Each scene shows the same named points in several views. A view is turned or mirrored, and shifted as a whole, has a little noise and may leave points out.
(in the rows, 128 means zero)

Scene 1
View 1
K_250: [133  46 129 165 133 150 128 113 183 183 137 148 118 122 125 117 131 116
 156 128 158 137 164  84 108 177 130 136]
K_65: [109 151 122 148 150 142  88  94 188 108 120 145 120 112 108  94 155 161
 181 108 179 149 164  81 121 110  98 141]
K_976: [114  97 123 147 140 140 128 109 175 168 132 142 116 105 128 104 131 140
 172 137 162 149 147  98 111 145 114 125]
K_854: [157  71 152 150  88 135 149 104 174 157 142 143  83 149 101  88 112 117
 155 128 139 136 170  90 103 192 138 137]
K_839: [ 89 120 100 127 155 136 152 126 155 172 158 113  95  56 139  97 147 175
 195 161 183 191 101 143 102 132  85 135]
K_452: [121  87 109 150 144 152 148  94 173 169 162 138 142 101 132 102 139 130
 159 125 156 148 134 119 114 166 134 149]
K_27: [139 165 197 149  63 170  81  84 129  97 110 157 111 133  98  66 114 127
 167  99 131 112 211  54  99 116 118 126]
K_529: [117 183 150 134 107 171  99  74 140  76 149 140 120 108  95  57 145 157
 173  96 148 137 173  94 116 109 112 145]
K_49: [101 116  96 120 164 136 134 116 179 131 163 134  78 104  86  70 147 177
 180 145 153 177 119 128 143 136 104 118]
K_445: [118  69 126 139 158 186  82 120 157 106 164 151  73 130  64  69 161 161
 158 109 153 140 175  74 139 155 117 119]
K_390: [125 152 151 138  92 123 144  88 167 154 120 145 124 118 125  82  96 127
 169 141 127 140 148 106 110 128 126 120]
K_122: [124 101 122 139 115 110 178 115 177 192 147 119  91  94 140 102 119 142
 181 159 168 172 117 136  92 169 108 142]
K_808: [126  69 104 146 161 142 133 113 192 152 160 134  92 116 106 100 160 154
 169 124 181 162 143 107 120 175 111 151]
K_901: [118  65 128 147 151 205  89 116 136 112 182 146  88 113  78  73 170 156
 160 103 160 141 176  84 125 163 124 138]
K_549: [126  31 112 156 167 181 109 116 171 143 175 145  98 118  95  98 170 143
 155 107 173 143 163  89 123 187 128 148]
K_913: [135  53 162 150  85 184 152 112 113 185 175 142 114 105 120  80 106 102
 147 141 113 130 160 108  95 188 158 122]
K_928: [119 115 143 158 113 140 125 111 157 175 118 131 122  88 148 114 129 136
 180 139 174 153 154  93  83 136 103 140]
K_474: [130 185 165 144  77 138 123  68 159 121 113 150 144 123 121  74 101 123
 169 118 123 124 169  94 110 110 129 130]
View 2
K_27: [171 129 113 101 103 150 134 175 172  82  68 140 169 132 126 124 136 109
 105 144  83 190  68 101 144 108 107  34]
K_474: [131  95 123 115 130 134 132 200 139 100  87 122 170 148 116 137 156 124
 108 124  46 178 107 121 143  99 123  53]
K_122: [106  98 119 158 142  89 155 149 147 142 168 125 165 141  86 167 146 144
 140 122  73 159 174 127  95 120 165 166]
K_250: [165 145 144 136 117 122 144 144 139 116 121 108 127 129 105 153 136 174
 105 156 104 155 157 103 119 131 161 173]
K_390: [126  94 115 137 143 122 133 189 144 112 116 113 174 143 107 148 157 136
 112 121  48 174 133 116 130 120 148  94]
K_854: [147 127 119 140 129  96 118 137 149 111 108 132 140 132  87 150 123 122
 100 150  88 174 122  73 140 140 154 161]
K_549: [198 186 169 122 106 115 141 135 135 124 134 113 125  93 101 153 138 145
 152 159 135 158 138 135 135 137 149 185]
K_445: [212 190 151 108 107 125 117 158 159 112 125 115 152  66 111 145 152 116
 170 143 129 177 113 131 145 161 137 133]
K_839: [125 117 132 145 134 106 174 160 158 154 200 114 188 116 101 167 173 145
 192 108  87 152 183 183  74 119 160 145]
K_913: [177 129 114 156 166 135 163 122 156 116 107 123 160 164  89 139 143 116
  86 170  97 177 111 125 145 135 168 172]
K_808: [155 153 158 129 106  91 136 148 134 137 153 119 134  95  95 162 142 147
 168 135 109 156 161 133 119 130 149 170]
K_529: [161 134 145  98 112 131 143 187 139 107 104 136 175 111 115 130 159  94
 166 128  79 179  86 163 147  96 103  48]
K_65: [150 144 154  96  82 119 133 194 140 115 131 117 152  90 126 149 152 151
 172 116  91 160 138 140 114 107 115  73]
K_452: [147 130 162 134 138 114 157 161 114 134 134 109 139 137  99 152 156 155
 132 141  85 154 158 153 129 111 156 167]
K_928: [142 122 123 129 109 131 163 157 163 118 136 121 162 140 115 148 144 162
 125 139  95 161 145 130  90 107 143 117]
K_49: [152 142 141 131 136  98 121 185 149 139 172 107 178  76  99 166 175 119
 198 106  86 166 160 156 124 150 154 134]
View 3
K_122: [ 98 151  97 161 100 115  92 138 146 209 150 141 158 109 123  72 126 170
 171 137 144 173  86 121 104 116 162  99]
K_976: [107 133 115 157 127 146 107 146 155 190 135 132 167 117 123  84 127 145
 141 124 117 163 130 160 115  94 132 103]
K_474: [ 89 205  94 155 116 196 151 148 174 131 141 125 180 122 104 110 126 140
 104 175 130 115 112 199 138 108 133 137]
K_549: [181 122 134 161 154 137 106 133 141 209 147 126 117 119 142 104 122 133
 150  87  97 175 176 154 110  62 104  94]
K_65: [ 93 145 125 110 120 197 125 139 146 175 140 123 173 132 154  97 129 144
  93 143 120 156 153 162 140  85  84 119]
K_808: [143 127 114 140 133 132 101 135 135 214 151 125 132 121 145  83 118 153
 147 113 118 185 142 136 105  81 107  97]
K_901: [173 158 160 157 151 163  96 136 140 176 155 115 125 125 151 123 117 132
 138  85 105 138 192 158 133  65 100  98]
K_49: [107 140 132 128 126 136  55 154 131 173 153  94 150 145 174  78  91 174
 131 133 145 154 141 135 107 101 113  99]
K_390: [ 87 184  96 162 121 164 125 154 165 148 141 124 176 122 107  91 115 153
 132 160 135 133  99 180 120 114 149 123]
K_529: [118 205 131 126 107 210 121 133 153 134 159 117 158 130 149 135 125 142
  86 157 130  99 159 168 157  89 103 124]
K_452: [145 120  99 166 121 128 103 139 162 202 133 124 133 110 124 101 132 145
 134 150 114 154 125 152 108  91 147  93]
K_27: [107 243 133 158 134 227 168 140 168 120 155 143 184 120 100 128 130 124
 117 118 116 107 147 209 160  87 106 144]
K_913: [164 191 124 217 138 127 110 138 167 169 150 138 135 100  86 118 129 131
 184 101 111 123 125 173 114  92 180 102]
K_250: [144 129 108 181 149 137 131 142 159 208 132 145 149 106 101  88 133 131
 162 101 101 181 129 174  99  81 135 104]
K_854: [149 203  98 182 153 140 144 138 151 177 161 139 137 115  96  91 108 141
 178 101 122 171 109 172 100  93 128 126]
View 4
K_474: [ 93 169 147 167  84 196 129 136 109 176 145 145 104 122 100 132 131 124
 124 104 121 120 201 164 144 131 121 138]
K_839: [114  96 141 126 196 126 114 146 151  95 137 101 128 124 177  92 110 173
 141 135  92 144 128 121 106 153 102 155]
K_65: [128 129 136 159 131 187 121 145  94 143 123  93 119 176 124 112  77 100
 116  93 116 140 142 120 140 126 148 144]
K_976: [121 126 148 134 122 174 121 160 128 123 136 108 127 103 154 121  97 122
 128 106 124 145 143 100 112 135 109 140]
K_49: [116 118 114 153 170 166 117 158 103 127 135 106 133 128 188  96  59 148
 174 127  84 160 141 126 119 149 115 141]
K_928: [123 122 163 110 119 159 123 146 143 117 136 111 120 109 136 128 132 126
 102 104 132 125 149 115 117 128 111 147]
K_27: [130 198 149 113  52 207 121 130  76 191 145 145 107 143 114 159 116 105
 114  80 123 123 181 184 143 102 155 136]
K_913: [163 171 158 104  65 177  98 173 130 148 179 161 137  39 192 131 125 147
 130 108 125 144 146 124  94 126 104 132]
K_901: [190 176 129 123 107 188  91 170  89 151 151 125 138 135 197 122  62 126
 135  94 105 172  92 112 108 127 155 134]
K_452: [141 131 149 168 119 174 105 173 144 127 155 125 135  85 159  96 109 137
 122 112 126 150 129  84 106 151 106 140]
K_250: [152 122 156 124  84 186 116 178 131 121 148 109 142  67 165 125  94 100
 112  95 143 147 130  73 104 125 106 133]
K_445: [169 167 119 125 105 199 104 169  69 154 140 112 137 143 195 132  39 110
 152  92 102 176 108 114 113 121 150 130]
K_808: [161 103 136 143 130 171 107 175 114 120 149  94 153 106 180  88  69 116
 130 108 116 152 119  90 115 136 121 143]
K_854: [155 122 144 118  61 192 113 179 101 148 168 122 158  47 172 110  92 102
 133  99 131 129 175 130 123 110 109 132]
K_390: [ 93 141 145 147 100 182 131 147 122 151 145 134 116  90 131 125 121 131
 139 116 119 124 196 147 131 133 101 137]
K_529: [136 184 131 165 114 187 103 131  87 184 144 140 110 178 124 114 105 137
 125 103 101 139 156 177 146 133 158 147]

In a view up to two points have been moved. Name them for each view, in the order of its rows, or write -.
view 1: K_913
view 2: K_928
view 3: -
view 4: K_65

Scene 2
View 1
K_987: [117 133 155 139 122  77  95 104 162 107 142 126  74 129 153 150 147 180
 161 109  58 127 135 165  83 126  67  93]
K_144: [126 159 131 144 158 109 102  95 140 151 105 124  39 140 158 175 128  88
 178 116 107  95 176 186 101 157 130  94]
K_408: [149 128  89 126 104  98 139  75 127 152 104 105  85 144 124 115  99 107
 134  85 131 151 109 166 134 108 113 114]
K_697: [102 157  88 171 119 101  72  81 141  89 131 120  64 155 193 159 104 144
 115 110 104 130 133 175  78 102  39  88]
K_640: [100 154 116 183 147 127  83  73 131 101 112 118  72 138 168 149  82 127
 103 102 140 126 121 176 106  74  65 100]
K_862: [157 160 111 124 111  80 120 109 134 145 116 125  56 135 155 148 121  95
 187 118 121 138 147 176 131 156 113 124]
K_593: [134 162 118 154 102 108 127  85 133 115  73 124  85 115 152 144 103  85
 153  89 142 157 148 133 120 113 109 128]
K_703: [111 166 132 164 150 129 100  74 129 128  82 122  53 128 161 168 104  71
 149 109 149 111 160 165 112 118 110 103]
K_280: [136 146 140 146 122 108 125  87 133 133  89 119  81 114 133 134 105  97
 153  97 142 142 127 154 137 107 114 125]
K_650: [136 174 156 180 129 117 116 117 138 100  88 137  83  92 153 142  84 104
 163 100 156 162 138 148 144 100 113 148]
K_353: [118 146 186 160 172 120 105 101 141 137 108 127  59 108 135 155 113 114
 167 113 124 107 145 177 128 115 124 110]
K_875: [117 180 121 187 116  96  91 125 161  69 109 140  76 114 189 167 109 155
 158  96  88 164 167 149  79 117  78 117]
K_979: [114 153 117 166 129 105  82  86 133 100 128 121  69 139 175 146  94 136
 125 113 128 133 118 176 111  94  55 107]
K_201: [125 135 137 142 143 111 110  75 128 140 111 116  64 135 138 141 107 106
 143 109 133 112 124 177 127 109  98 104]
K_574: [139 125 159 133 139  90 118 103 142 144 135 117  74 125 122 123 117 149
 158 110 107 127 107 185 137 114 102 115]
K_879: [127 154  80 167 137 114  95  87 128 123 121 115  65 154 165 141  77 118
 120 102 134 134 123 195 117  98  87 108]
K_5: [118 149 105 167 131 118  92  74 123 110 117 114  74 140 162 134  75 118
 108 108 156 137 104 180 132  79  65 113]
K_132: [129 149 135 156 140 107 110 101 142 127 109 124  70 127 144 147 107 124
 154 101 112 130 141 173 114 115 110 110]
K_164: [ 92 154 134 195 155 151  99  58 127 105  71 116  82 121 153 153  77  91
 100  86 161 126 134 150 111  60  92 103]
K_303: [139 164 108 153 141 109 113 101 136 142 100 124  53 137 157 159 108  90
 166 104 119 125 162 181 115 138 131 109]
K_67: [132 102 202 137 156 110 138  93 143 150 116 113  99 101  80 106 113 155
 144  89 111 128  92 166 151  80 127 117]
K_947: [110 162  89 169 134 123  96  70 129 117  94 116  63 147 172 160  94  92
 123  98 133 124 149 169  96 106  90  94]
K_762: [152 175 123 169 153 116 102 119 120 133 115 132  52 123 162 144  69  88
 165 126 174 137 131 201 167 117 117 146]
K_859: [142 166 131 163 148 116 125 119 145 138  91 130  64 117 140 153 102 102
 177  93 116 138 165 172 121 133 154 121]
K_830: [112 164 122 200 174 151  95  84 119 117  94 119  67 126 155 146  53  97
 109 101 174 126 125 189 138  67 107 120]
K_410: [109 153 200 184 165 135 103  94 139 103  91 130  81  88 136 145  90 119
 143 106 152 127 127 154 139  75 103 127]
View 2
K_859: [140 136  85 124 149  68 159 120 126 148 138 132  81 108 129 126 165 163
 116 107 121 167 127 152 119 142  94  97]
K_947: [175 127 113 135 142  88 136 148 155 112 104 114 116 110 123 129 162 165
  72 125 173 161 118 117 176 128 117 132]
K_650: [154 121 119 133 163  70 140 129 153 138 152 133 112 151 131 111 179 127
 102  92 111 181  93 179 120 117 116 127]
K_830: [164 130 142 137 120  72 153 148 134 115 112 112 106 166 122 139 167 153
  69 155 141 162  71 154 178 108 119 138]
K_762: [145 137 139 151 139  84 146 126 105 111 134 167 105 144 128 145 182 133
  86 125 132 172  89 176 129 148  68 127]
K_280: [157 132 108 107 171  96 132 128 151 133 117 137  95 148 130 101 193 164
 107 103 138 179 112 162 137 136 109 112]
K_979: [185 116 143 127 149 102  90 141 148 106 115 122 121 130 112 132 128 161
  85 113 146 167 118 138 156 140 139 131]
K_574: [162 134 130  89 161 119  88 113 126 128 107 146  73 144 115 113 148 190
 123 111 119 184 117 166 119 170 111  90]
K_875: [179  99 109 144 164  69  99 134 156 132 162 109 133  88 117 132 103 136
 100  71 119 163 151 136 120 131 154 126]
K_987: [184 116 122 100 166 118  57 118 156 130 120 120  96  84 102 118  91 192
 121  84 122 187 147 131 110 173 147  95]
K_67: [153 140 127  56 161 113 103 111 141 151 103 122  49 188 117  87 163 209
 140 128  92 196  87 186 126 146 137  79]
K_879: [174 122 133 131 142  96 114 138 116 101 106 133 116 142 119 144 148 166
  77 129 162 149 136 139 172 142 115 126]
K_408: [158 129 103  93 178 112 115 124 126 120  92 147  96 172 131 106 201 185
 105 110 162 152 159 157 160 148 108 102]
K_303: [150 139  93 131 147  86 148 125 125 129 122 139  95  93 127 133 165 166
 101 110 149 163 134 133 134 153  84 105]
K_5: [181 119 153 124 149 106 101 144 138  98 102 130 121 167 117 128 160 159
  72 128 158 162 108 152 174 131 129 138]
K_697: [198 107 139 136 148 107  75 145 149  96 109 114 134 101 107 143 104 165
  73 107 166 157 147 113 166 147 148 136]
K_703: [163 141 112 134 138  89 153 144 160 123 111 121  98  98 123 123 172 163
  84 126 158 182  82 127 152 135  98 125]
K_164: [176 126 125 124 137  74 148 157 173 126 105  90 111 152 123 112 170 164
  73 140 152 171  78 134 188  95 145 139]
K_593: [159 121  94 123 180  82 141 135 163 135 128 131 116 133 136 102 198 144
  99  85 151 170 133 148 141 123 112 123]
K_201: [164 139 122 108 152 113 117 130 142 121  95 134  87 129 119 116 168 183
  98 125 151 182 104 143 146 153 104 110]
K_132: [163 129 110 115 153  93 120 127 137 131 120 127  91 119 119 123 147 173
 107 110 133 172 123 145 133 147 115 104]
K_640: [187 118 146 128 136  95 105 149 151 107 106 106 119 144 113 131 134 163
  72 133 151 165 102 134 177 123 146 137]
K_353: [154 146 118 113 135  90 135 124 147 140 122 125  70 104 116 118 147 178
 112 125 113 198  72 150 116 148 103 102]
View 3
K_979: [191 197 135 120 113  63 144  75  90 150 127  97 146 143 147 164 160 141
 180 189 121 117 122 147  86 155 134 124]
K_830: [163 166 155 140 156  41 135  70 110 179 127  66 109 189 166 183 146 169
 123 202 111 129 140 159  95 153 145 118]
K_650: [157 183 161 122 160  52 136 118 123 153 156 112 119 138 118 183 161 150
 128 133 127 119 155 137 126 149 140 103]
K_408: [144 170 158 116 134 104 137  81 104 103 112 120  88 141 139 166 162 161
 169 134  88 150 105 181  85 190 125 138]
K_303: [166 152 177 116 114 109 122 110  91 151 130 118 113 158 131 189 143 130
 148 170 101 146 107 123 134 169 106 122]
K_987: [197 191 129  94  80  91 133 115  98 117 154 142 187 117 116 129 143 102
 205 175 123 118  93 119  79 183 127 123]
K_859: [153 155 186 110 132  95 114 122 109 146 153 134 121 163 110 170 135 128
 134 162 113 140 115 118 142 174 102 123]
K_164: [172 174 149 121 161  55 161  99  93 156 140  54 115 201 151 170 160 159
 136 201  95 106 127 172  88 137 169 118]
K_67: [126 146 129 117 146  57 120 118 161 102 163 132 140 143 135 116 118 151
 138 134 104 143 112 159  39 222 168 117]
K_353: [161 138 149 121 121  73 119 133 123 153 158 109 146 158 142 165 121 125
 130 174 109 139 115 112  99 182 148 101]
K_879: [177 183 155 127 119  75 135  53  88 153 106  95 116 156 157 176 157 155
 170 192 112 137 117 157  97 165 113 137]
K_875: [202 222 160  97 117  68 144 106  85 149 159 126 164 137  95 155 170 116
 183 183 144  95 132 122 137 132 107 125]
K_574: [155 157 135 121 110  80 117 101 130 121 137 136 143 120 141 148 132 135
 166 144 112 149 110 136  68 207 137 118]
K_201: [164 151 140 122 115  90 132 101 104 136 125 100 122 149 156 173 143 143
 158 165  93 144 106 144  82 183 147 115]
K_862: [165 157 163 117 102 116 119 113  96 135 121 140 111 113 132 199 154 127
 162 130 106 155 111 118 132 180 104 113]
K_132: [168 167 155 113 119  86 129 105 104 138 141 118 134 150 131 163 143 132
 158 169 110 135 112 133 103 174 126 123]
K_640: [189 192 137 123 125  54 151  69  88 159 124  74 138 167 159 166 159 151
 167 207 112 114 123 159  78 146 147 125]
K_144: [177 130 168 110  92 123 116 133  85 157 136 113 131 161 140 191 128 107
 147 186  92 152  87  99 130 175 116 110]
K_410: [162 163 137 125 157  34 139 127 133 157 167  88 143 160 140 159 138 147
 120 168 118 116 142 136  84 159 177  96]
K_762: [155 154 162 149 135  60 112  80 118 181 119 108 103 130 160 214 145 156
 123 151 125 155 149 120 124 169 115 107]
K_280: [152 164 154 117 142  84 139 118 112 126 138 110 107 142 133 178 155 150
 142 134 100 136 123 154 102 172 146 113]
K_947: [186 179 159 115 120  94 149  87  70 152 118  80 114 177 147 185 163 141
 165 199  95 124 107 153 112 145 129 129]
K_703: [176 147 154 123 125  89 139 120  87 164 133  78 117 174 153 197 149 134
 136 186  91 132 115 131 114 152 149 104]
K_697: [215 211 134 109  91  80 154  63  64 148 114  91 156 144 146 164 171 128
 208 213 120 110 106 146  91 145 121 133]
View 4
K_879: [104  75  71 131  98 143 133 126  98 148 168 118 131 203 123 120 104 117
 141  94 144 140 103 125  91 121 158 108]
K_859: [124 139 130 114  97 125 170 153 125 133 158 125 145 164 160 119 106 146
 118 112 185 116 132 141 119 117 138 131]
K_132: [131 107 112 130  84 141 143 128 117 141 165 132 135 163 150 104 101 123
 131 101 171 120 113 133 114 108 143 120]
K_862: [119 144 124 130  82 160 146 143  97 150 139 103 138 171 175 102  76 129
 133 123 174 137 142 115 137 118 142  91]
K_947: [125  98  69 133  88 160 150 127 117 136 159  97 133 204 112 127 100 138
 133  89 149 112  88 111  88 108 146 123]
K_875: [107 107 105 153  36 174 141 154  95 146 175 128  92 157 139 109 139 139
 125  74 172  85 148 135  70  63 134 129]
K_979: [123  70  82 156  69 157 128 117 103 148 180 131 120 178 129 108 109 110
 138  75 144 122 104 120  84 100 149 111]
K_67: [158  69 159 146 118 111 125  95 142 123 173 193 144 116 162  73  82  91
 129  98 185 138  93 150 158 140 166 150]
K_697: [116  72  56 147  49 179 116 113  88 158 172 111 106 192 115 103 117 115
 153  76 141 107  96 118  70  75 142 100]
K_353: [169 119 130 134  83 120 167 117 142 138 190 144 162 152 169 111  97 117
 121  95 167 115 105 134 115 116 122 119]
K_164: [148  70  77 160 108 140 165 121 149 111 185 129 138 189  97 138 103 134
 110  62 142 109  70 106  77 129 161 160]
K_410: [163  84 129 174  89 123 169 122 150 122 209 165 145 144 149 123 100 113
  98  61 154 119 108 120  94 132 146 150]
K_762: [108 113 108 143 107 116 173 157 108 149 184 118 156 196 168 149  86 121
 106  97 143 166 150 112 101 161 149  97]
K_144: [156 158 103  97  75 140 168 128 127 150 158  96 165 181 165 112  92 140
 141 124 172 105 101 130 121  96 110  93]
K_987: [142  99 116 137  35 173 107 104  97 159 164 147 110 132 161  61 113 103
 160  96 181  93 111 145 114  56 126 104]
K_201: [146  98 105 138  97 143 141 107 123 139 163 126 150 173 146 104  79 111
 135 101 157 132  91 118 126 125 148 113]
K_303: [125 138 105 110  91 141 162 141 114 142 151 103 149 185 153 120  95 141
 129 115 170 119 118 127 115 113 136 109]
K_5: [116  55  75 165  97 150 130 117 105 141 179 128 129 193 121 119  93 104
 131  74 133 146  99 108  90 132 168 115]
K_574: [138  90 133 137  89 133 122 106 111 149 165 157 138 143 171  78  85  94
 144 108 173 140 113 139 141 120 150 106]
K_280: [134 105 128 156 108 150 152 131 125 123 152 131 136 159 147 109  77 127
 113  96 169 132 114 113 129 137 163 135]
K_593: [121 119 119 160 100 171 160 150 118 115 143 110 121 167 134 119  82 147
 105  92 172 116 124 103 116 126 168 146]
K_640: [130  59  70 157  82 149 137 113 118 139 189 131 128 189 112 120 110 112
 132  66 135 121  85 116  73 110 152 125]
K_830: [130  68  79 147 117 111 169 131 136 129 200 136 154 202 119 150 104 121
 111  70 134 140  95 118  73 149 157 137]
K_650: [119 106 131 176  97 143 172 161 124 119 178 139 125 157 149 134 100 136
  88  74 163 126 147 113  99 138 161 151]
K_408: [107  89 111 135 127 156 122 123 103 127 124 121 128 175 129  94  70 122
 136 114 173 147 103 119 148 140 185 128]
K_703: [157 119  92 140  89 145 174 124 140 131 176 103 158 188 136 133  86 136
 118  89 148 115  91 105  97 122 133 120]
View 5
K_353: [166 139 119 111 105 116 101 104 149 138 123 139 124  95 102 130 124 181
 107 134 122 104  59 131  89 102 145 120]
K_144: [151 134 122 114 135 114 127 108 165 136 162 153 129 101  64 130 100 164
 147 100  97  81  49 115  99 118 172 136]
K_201: [171 152 126 113 109 136 128 131 154 126 128 152 135 111 129 141  95 158
 137 135 125 112  70 148  80 112 162 148]
K_303: [141 145 127 120 131 118 141 112 160 130 166 142 123 109  96 126 104 157
 140 126  97 102  81 132 112 129 176 144]
K_875: [158 132 122 137 114 103 152 115 165 137 203 164 114 128 164  66 139 111
 123 143 100 106  68 135 125 134 128  69]
K_410: [179 153 119 113  94 126  98 103 158 149 111 133 125 104 158 106 150 201
  93 161 137 120  79 165  93  97 123 114]
K_947: [174 163 128 100 128 132 158 140 199 134 165 160 136 124 153 107 101 165
 154 127  98 102  86 150 110 125 165 144]
K_879: [179 157 137  91 116 132 166 143 175 110 155 152 118 113 174 130  91 143
 133 138  95 120  98 146 104 123 176 141]
K_987: [177 127 112 132  85 114 127 137 137 125 164 182 135 124 132 114 101  76
 130 131 130 105  25 106  78 124 127  73]
K_830: [187 166 134  74 112 130 140 125 193 127 123 129 115 102 181 121 123 216
 104 150  97 123 114 165 112 106 162 146]
K_979: [191 146 130 102 108 131 150 140 169 118 156 166 122 120 187 108 107 134
 130 139 109 114  75 150  93 116 149 110]
K_640: [201 160 130  85 105 133 150 145 191 125 144 161 129 120 197 105 110 164
 128 140 107 112  83 153  98 110 147 119]
K_280: [148 160 122 139 108 135 123 117 142 141 137 135 135 116 128 125 116 159
 131 161 136 125  90 167  96 123 158 154]
K_408: [145 176 124 133  99 141 148 144 142 127 141 140 144 127 134 153  83 123
 145 168 132 138 104 157  94 141 176 178]
K_762: [152 134 150 110 135 126 141  90 129 109 142 119  87  83 144 133 119 183
 107 138  95 118 109 172 100 105 190 151]
K_132: [159 147 122 119 105 119 131 122 152 132 149 147 128 112 125 125 111 142
 122 141 115 114  73 133 101 124 154 124]
K_593: [135 165 124 151 122 136 138 114 158 151 167 140 136 130 133  97 125 158
 147 160 126 119 100 178 114 135 156 152]
K_5: [192 161 139  96 108 145 154 142 169 114 138 154 121 117 202 123 102 154
 129 149 112 125  97 172  88 112 165 141]
K_703: [171 152 126 106 134 133 129 114 185 143 143 150 132 109 124 110 117 200
 144 122 109  94  74 159  98 108 161 148]
K_697: [201 144 132  97 117 130 170 153 189 114 180 188 126 131 196  96  95 111
 150 122  96 101  61 136  94 120 151  98]
K_574: [166 142 122 125  84 125 115 126 116 115 122 146 127 105 124 158  97 118
 111 152 136 127  64 131  73 116 154 125]
K_859: [128 147 122 129 116 106 126  99 148 141 160 125 120 105  85 124 123 161
 116 144 105 113  88 129 123 133 161 133]
K_862: [129 132 133 150 133 126 141 104 117 119 171 146 116 108  94 132  98 122
 147 129 111 107  75 150  94 126 187 147]
K_650: [143 147 129 142 115 123 122  91 137 143 152 123 111 109 152  95 150 174
 105 167 123 126 105 181 113 117 146 126]
K_67: [165 170 104 122  45 125  81 131 121 142  78 127 150 107 115 169 113 148
  86 188 169 147  72 131  75 118 126 136]
View 6
K_947: [163 124  97 132 136 164 136 139 215 119 106 111 130 139 110 150 101 146
 101 168  94  91 162 174 125  93 116 106]
K_574: [101 126  68  97 150 132 200 127 154 120  96 134 139 104  68 144 138 164
  95 129 131 111 124 150 121 125  92 138]
K_979: [148 110 107 105 151 163 161 121 210 114 102 138 139 109  90 161 114 131
  97 163 120  94 139 197 118 111 116 120]
K_879: [152 106  88  96 133 165 163 136 215 122  84 106 126 111 110 147 107 155
  95 166 102  88 151 180 110 102 121 124]
K_697: [158  90 138 101 131 181 144 129 217 109 106 130 141 134  82 163 123 126
 104 177 124 104 144 221 138 111 129 115]
K_144: [133 135  86 138 127 122 131 171 152 132 108 114 150 165  72 109  95 166
  94 118 132  96 155 139 147  78 123 114]
K_862: [142 131  78  71 132 126 153 149 123 130 101 102 140 136  86 123 105 151
  74 139 108 110 131 131 144  89  95 110]
K_762: [153 137  56  80 160 125 162 142 171 144  79 113 137  71 118 115  67 145
  70 136 108  68 133 142  95  72 115 115]
K_987: [111 112 128  95 146 148 176 133 152 100 121 161 154 157  36 159 146 134
  98 138 154 124 131 191 155 135 108 138]
K_201: [129 129  67 135 142 140 166 130 183 127 101 119 134 107  88 144 124 164
 104 138 111 104 137 150 122 104  99 117]
K_859: [134 162  68  97 159 125 167 163 152 112 110 130 135 155  99 123  79 152
  74 127 109  85 169 125 118  97 102 128]
K_703: [155 146  77 159 151 136 131 140 195 133 111 123 140 122 102 136  86 146
  99 139 108  84 153 150 122  79 111 102]
K_640: [151 117 100 133 156 168 157 121 239 116 102 139 132 102 102 164 108 134
 106 166 111  84 150 198 105 109 120 117]
K_875: [160 134 140  68 175 156 156 142 172  91 130 169 146 167  79 160  86  95
  71 162 128  93 159 196 133 113 117 121]
K_650: [156 172  70  91 195 129 172 123 166 113 118 154 134 101 112 152  74 115
  66 146  99  80 146 142 100  99  86 111]
K_410: [133 170  65 151 205 127 179 114 199 117 118 176 140  82  92 158  89 129
  91 127 124  73 145 156  92 109  95 121]
K_67: [ 81 158  36 134 181 127 236 112 169 106 102 157 126  92  72 162 148 176
 102 116 123 106 136 129  96 151  70 152]
K_164: [160 153  76 174 174 161 152 118 248 114 117 142 124 106 122 170  92 140
 106 162  88  75 171 169  95 105 105 107]
K_132: [130 136  84 108 153 140 169 142 172 113 106 135 136 134  85 142 108 150
  90 140 118  97 151 154 123 109 106 125]
K_280: [141 158  60 115 163 134 174 125 165 118 113 126 126 113 104 153 111 148
  86 145  90 102 142 129 116 107  75 112]
K_593: [165 164  77 105 165 143 153 126 164 111 125 124 122 136 116 161  96 129
  81 163  76 103 154 133 125 102  76 100]
K_303: [143 139  79 105 136 136 147 161 160 123 103 109 137 152  99 122  88 159
  84 137 107  92 160 138 130  86 111 116]
K_5: [155 112  85 110 151 168 166 111 225 122  92 118 125  79 113 162 115 141
  98 173  96  90 135 184 102 106 107 114]

In a view up to two points have been moved. Name them for each view, in the order of its rows, or write -.
view 1: K_703, K_979
view 2: K_947
view 3: K_859
view 4: K_762, K_650
view 5: K_67
view 6: -
